Points, in no order, along strands that fork, close into loops and pass close to each other.
In the rows, 128 means zero.
Points whose rows are less than 80.5 apart are linked; no others are. Some points are linked to none.
vub: [108 109 170  96 144 170 142 155 125 118 127 120 122  98 132 124 158 129
 168 161 154]
lumig: [119  88  97 161 161  86 126 118 108 137  86 175  99 126 137 143 180 174
 155 116 176]
tezo: [100  87 181  84 181 189 137 205 137  88 136 134 106 117 125  90 158 120
 180 135 145]
lis: [ 96 100 181  81 155 197 138 175 121 107 137 133 121 121 121 125 160 117
 181 150 120]
velu: [167 103  91 118 146 129 127 154  96  90  97  94 137 159 183 124  79 173
 123  47 164]
foneg: [ 85  96 134 120 109  94 117 150 117 121 111 208  86 136 120 150 187 144
 148 161 157]
sal: [121 140 151 116  98 124 122 113 123 136 134 116 138 111 140 135 117 127
 125 164 127]
tir: [101 123  94 130  83  78 103  89 133 146 122 164 132 119 122 134 161 105
 146 178 140]
dimut: [158 132  89 121 138 121 133 105  92 137  81  87 136 143 162 145 100 167
 123  98 180]
zenop: [135 112  56 152 133  64 112  94 103 143  94 162 119 160 137 156 128 160
 130 107 153]
vod: [111 117  94 168 157 138 153 107 161 183 209 155 113 102 102 115 147  95
 166 114  83]
miva: [131 144 148 110  76 101 108  95 136 136 123 129 140 119 124 134 118 108
 112 165 122]
lam: [141 110 104 178 215 123 156 143 138 141 145 112 109 118 133  87 140 144
 143  89 143]
sug: [132 128 154 167 114  92 112 153 117  84 140 144 127 163 137 124  91 151
  66  96  97]
Muros: [131 135 162  87  57  89 103 100 137 130  63 137 124 125 111 140 147 129
 109 171 177]
Nonu: [146 150 135 110  65  73  99  74 133 144  56 126 134 126 111 134 131 129
 101 156 178]
rekik: [131 124 181 106  88 156 103 125 140 113 144 145 162 151 104 142 120  78
 101 138  23]
betig: [164 114  98 142 167 143 124 177 104  69 118 108 133 159 186 106  76 162
 115  42 139]
der: [ 85  83 151 118 157 193 129 149 140 146 141 174 103 126  89 137 201 101
 195 134  78]
dez: [135 162 209  85  99 179 123 129 136 134 127 100 168 125 125 139 105  97
 135 138  77]
kun: [ 89  93 122 123 116 104 124 126 127 137 123 188  97 113 120 142 193 133
 166 167 150]
Gop: [137 155 142 116 133 134 135 107 120 144  86  90 131  94 154 135 127 151
 144 143 197]
dezo: [110 110 145 150 140 126 131 151 114 103 128 146 115 115 146 123 139 157
 139 135 147]
ret: [152 115 151 129  74  65  90 100 146  91  92 152 129 147  97 133 118 135
  65 130 139]
pefu: [143 166 156 123 162 185 148 146 136 131 180  71 159  88 144 110  85 108
 151 129 125]
kap: [145 163  84 156 100  78 127 120 145 119 172 145 124 161  99 130  74 107
  50 119  71]
duk: [ 85  94 156 106 133 161 128 160 122 123 147 198 100 140 111 147 182 114
 176 140  84]
bif: [173 174  52 116 122 121 158 107 116 156  96  75 138 147 127 153  71 142
  81 111 137]
dibin: [121 116 152 116 151 156 144 127 135 147 120 103 121  79 132 123 161 135
 174 162 181]
zaz: [115 144 180  77 110 195 127 125 130 157 113 113 149 110 126 152 146  97
 175 166 110]
peno: [135 163  98 147  99 105 134 123 146 129 197 127 133 146 107 133  75  91
  68 129  51]
Dubem: [145 167 102 138 166 153 155 120 129 141 153  66 132  99 142 124  95 127
 118 131 148]
zusuk: [133 186 202  92 105 167 135 130 136 139 135  75 170 108 134 136  90 100
 149 132 102]
Keki: [135 181 171 111 118 160 139 126 132 140 159  75 158 102 145 129  78 112
 133 135 122]
lituv: [132 145 148 118 155 190 148 117 140 158 175  77 154  83 129 128 113  97
 171 139 110]
fek: [155 163 132 102  59  83 109  65 157 136 118 120 150 117  98 121 113  87
  97 153 127]
Fosit: [149 162  62 150 170 150 168 114 137 164 164  74 119 101 121 132 104 121
 111 136 136]
Dunep: [109 103 147 136 144 166 137 131 133 139 175 131 133 103 127 131 144 110
 171 147  85]
Reda: [125 122 163 105 149 160 122 181 115  77  75 114 120 117 163 110 144 164
 141 124 206]
Mifom: [148 176 125 133 147 149 140 131 114 120 138  69 142 119 159 124  80 141
 100 114 155]
zaran: [146 138  71 167 155 102 145 156 100 108 146 150 124 181 139 142  78 161
  81  53 102]
faz: [ 95  98 148 129 113 100 114 165 109  95  93 182  90 151 134 145 166 171
 123 142 169]
sova: [165 129 102 147 192 162 131 175 120  73 129  95 134 133 182  95  82 147
 119  64 150]
finez: [140 143 144  82  49  91 103  66 159 129 109 138 164 125  85 125 136  68
 115 155 105]
vufit: [134 133 203 109  88 129 120 157 130  86 123 117 141 137 132 123  99 138
  87 132 122]
vid: [ 94 117 113 138 102 141 109 106 136 148 165 179 145 135 116 141 158  82
 165 140  46]
foza: [122 125 126 154 137 115 123 129 107 115 121 127 123 125 151 132 124 156
 118 131 149]
tef: [102 113 102 157 126 146 127 101 147 163 190 165 133 114 113 136 152  86
 173 129  59]
Redov: [154 150  65 151 169 135 155 132 112 125 133  88 126 138 143 138  86 146
  95  99 133]
Pep: [115 129 141 181 159 110 128 171 105  93 161 182 115 139 141 120 126 163
 116  82 113]
rivob: [130 148 121 159 145 125 136 141 117 106 170 110 128 131 150 122  83 135
  93 118 108]
nasog: [137 150 210 103  92 135 114 169 132  77  90 100 135 137 141 119 103 155
  88 112 161]
ruvi: [119  89 107 164 175 104 140 121 123 144 107 146 100 111 131 124 181 162
 156 123 175]
Vupo: [121 139 175 100 141 205 136 132 127 149 145  92 160  96 130 133 129 103
 185 151 109]
Vinom: [111 106 149 111  63  68  91 122 140 108 106 186 122 152 105 134 152 116
 107 162 122]
bita: [126 158 111 140 105 131 133 108 137 140 200 120 138 132 122 134  81  84
 104 138  48]
Nebu: [144 163 105 169 127  99 138 146 129 103 174 128 124 164 123 129  62 130
  46  96  74]
zazas: [127 110 135 134  72  46  84 114 151  94 109 189 129 156  98 130 139 124
  79 136 118]
vamu: [177 161 137 131 108 112 121 117 127 103 108  80 141 154 122 129  62 144
  47  86 134]
logu: [110 106 125 179 178 136 157 132 160 183 199 152 104 108  98  80 158 114
 171 101  91]
Kasug: [ 80 105 101 105  72 108  98 106 137 142 127 190 139 139 107 143 192  79
 169 172  96]
vug: [148 144 141 143 187 172 142 163 141 108 164  78 143  89 153  89  97 121
 140 120 150]
sote: [ 83  94 181 104 148 153 137 201 113  79 149 181  93 141 126 125 160 138
 158 130 117]
duki: [171 120  74 107 145 130 148 134  97 119  99  78 140 157 166 136  75 165
 118  62 168]
mim: [167 135 139 128  85  79  99  90 133 110  87 122 134 148 110 137  98 141
  64 116 146]
mori: [106 162  40 161 102  35  92  92 131 148 148 210 134 155 102 121 152 115
 122 128 122]
Ladu: [158 164 130 125  93  94 115  85 127 137  91  99 134 136 123 135  91 136
  77 127 149]
gel: [136 139  71 156 174 145 165 100 149 177 174  81 109  91 116 123 128 110
 136 142 141]
Mepe: [147 110  73 178 214 111 165 128 138 172 138 120  99 131 120  93 149 148
 139  78 139]
ruf: [ 91 118 127 124 107 183 100 114 134 143 131 163 144 139 109 150 180  77
 163 157  42]
vidil: [110  89 155 152 182 148 150 159 143 135 161 134 110  94 118  88 164 130
 173 126 127]
fupan: [ 95  81 147 134 170 201 137 139 154 167 154 147 122 115  93 112 189  98
 202 132  72]
liret: [126 120 188 123  90 122 117 151 131  89 156 139 141 144 127 127  98 124
  88 129  75]
totu: [120 117 182 122  88 123 110 140 138 100 166 159 147 153 114 135 108 101
  97 129  36]
biba: [102  81 141 157 174 162 147 129 165 195 174 135 115 108  94  83 174 106
 200 120  81]
pumo: [133 120 157 115  93 108 107 131 110 107  68 123 126 145 141 137 128 167
  94 130 177]
saz: [ 97  73 161 118 176 154 151 169 154 147 136 136  97 104 106  89 191 128
 189 144 144]
vavef: [178 141  52 126  97  64 117  91 131 132  91 124 137 180  95 145  81 135
  61 104 127]
fasa: [131 124 155 139 173 162 133 175 131  81 139 105 134  99 162  93 120 143
 143 120 158]
Fimo: [123 132 129  90  52 115  95  76 148 139 120 144 172 137  94 127 155  60
 133 162  71]
Gada: [138 114 140 120 120 128 116 136  97 106  62 112 128 137 165 135 132 181
 120 118 194]
zevaf: [ 77  92 177  87 153 174 131 185 110  99 151 191  89 153 111 136 179 119
 171 127  98]
Mumed: [146 123  55 157 191 128 162  95 144 184 133  84 106  99 119 116 146 129
 138 130 162]
dusem: [144 149  84 166 133  93 131 137 114 114 145 134 118 170 130 139  81 146
  67  88  97]
Dof: [169 163  22 130 100  81 138  92 131 150  98 115 133 167  98 149  85 126
  69 126 120]
lesa: [187 150  91 120  98  94 125 101 128 120  95  93 136 166 103 144  62 141
  45  84 129]
mizup: [112  95 128 140 157 126 138 115 128 150 122 127 104  91 130 125 174 145
 166 156 177]
tizis: [142 121 144 113 140 152 118 159 103  87  59 102 135 128 173 121 129 176
 136  97 207]
koro: [ 93 118 107  99  56 115  93  91 141 141 124 169 163 144 103 131 180  64
 151 164  75]
Mizel: [139 126  84 163 174 120 142 128 110 121 130 114 119 132 148 130 117 152
 116 103 144]
Mizad: [119 138  90 139 124 135 135  83 143 165 182 118 128  99 124 136 125  92
 150 158 105]
zil: [115 134 172  91  99 160 126 122 124 143 127 119 140 109 136 145 136 114
 150 168 117]
vobe: [121 149 117 149 129 133 139 129 126 127 192 117 131 121 135 132  89 110
 111 139  82]
zani: [158 139  64 153 166 131 156 158 105 101 137 107 130 163 153 134  76 157
  90  61 118]
zopa: [139 156  62 180 155  82 128 132 102 150 163 216 112 160 117 141 122 156
  97  67 114]
ligel: [110 123 182  92 127 157 125 179 116  86  97 121 114 124 153 123 145 156
 137 147 189]
mup: [130 145 199  94  97 184 110 132 136 126 127 116 168 142 114 145 117  86
 116 141  41]
sozo: [112 127 164  64  59 114 112 110 136 141  85 147 125 127 114 145 160 110
 134 184 151]
runi: [129 170 181 104  93 126 130 126 123 133  68  95 133 107 144 135 122 150
 134 144 193]
mos: [146 140 121 134 170 148 145 116 122 144 100  79 131  93 152 118 134 149
 147 128 196]
Diban: [ 77 101 108 103  83  99 106 123 133 140 125 207 116 133 112 148 202 104
 175 173 128]
relu: [115 108 142 140 160 154 144 129 140 140 166 114 124  92 130 113 143 122
 169 143 122]
Bafur: [108 112 147  71  55  98 100 110 140 125 100 170 132 144 103 137 167  91
 125 178 117]
liv: [115 122 180  98  92 128 120 150 116 102  97 131 118 134 139 135 139 152
 112 155 161]
Gukek: [102 109 149 118 126 182 121 128 127 137 151 139 140 117 121 149 154  96
 173 153  69]
Sabu: [146 105  52 167 203 108 167 101 141 192 121  97  98 124 118 108 157 138
 143 105 156]
Kag: [161 179 125 129 126 133 135 129 117 117 112  68 143 139 148 126  66 147
  78  95 147]
lat: [133  97 107 130 123  98 112 109  93 129  58 134 120 139 152 150 148 176
 133 129 189]
Zateb: [123 108 131 177 196 128 156 154 147 147 178 138 104 103 119  76 152 136
 153  97 118]
mek: [146 178 142 111  79  95 120  75 135 156  81  99 136 113 130 136 113 127
 112 152 168]
Mone: [154 123 105 129 168 140 141 121 101 124  85  85 134 122 165 128 118 164
 138  99 190]
til: [138 157  64 153 114  90 124  98 122 144 132 122 121 138 126 141 100 123
  92 143 128]
Mulib: [131  93  81 147 136  81 114  95 102 145  71 157 115 137 146 158 159 170
 147 131 185]
Vego: [117  99 174 119 174 169 135 196 137  76 129 127 120 103 145  86 144 139
 161 130 164]

How many points has the smallest loop of links through each point below? Write none if it is on no loop.
zazas: 10
relu: 10
Kasug: none
kap: none
ligel: 6

A piece is two or more points that can be reached from each other along the links. Count, over all rows, the pieces, the separate loops (a circle has one, a figure eight two, a Y none), the forks (points with three links) and the tips (points with one).
pieces: 5
loops: 3
forks: 6
tips: 10
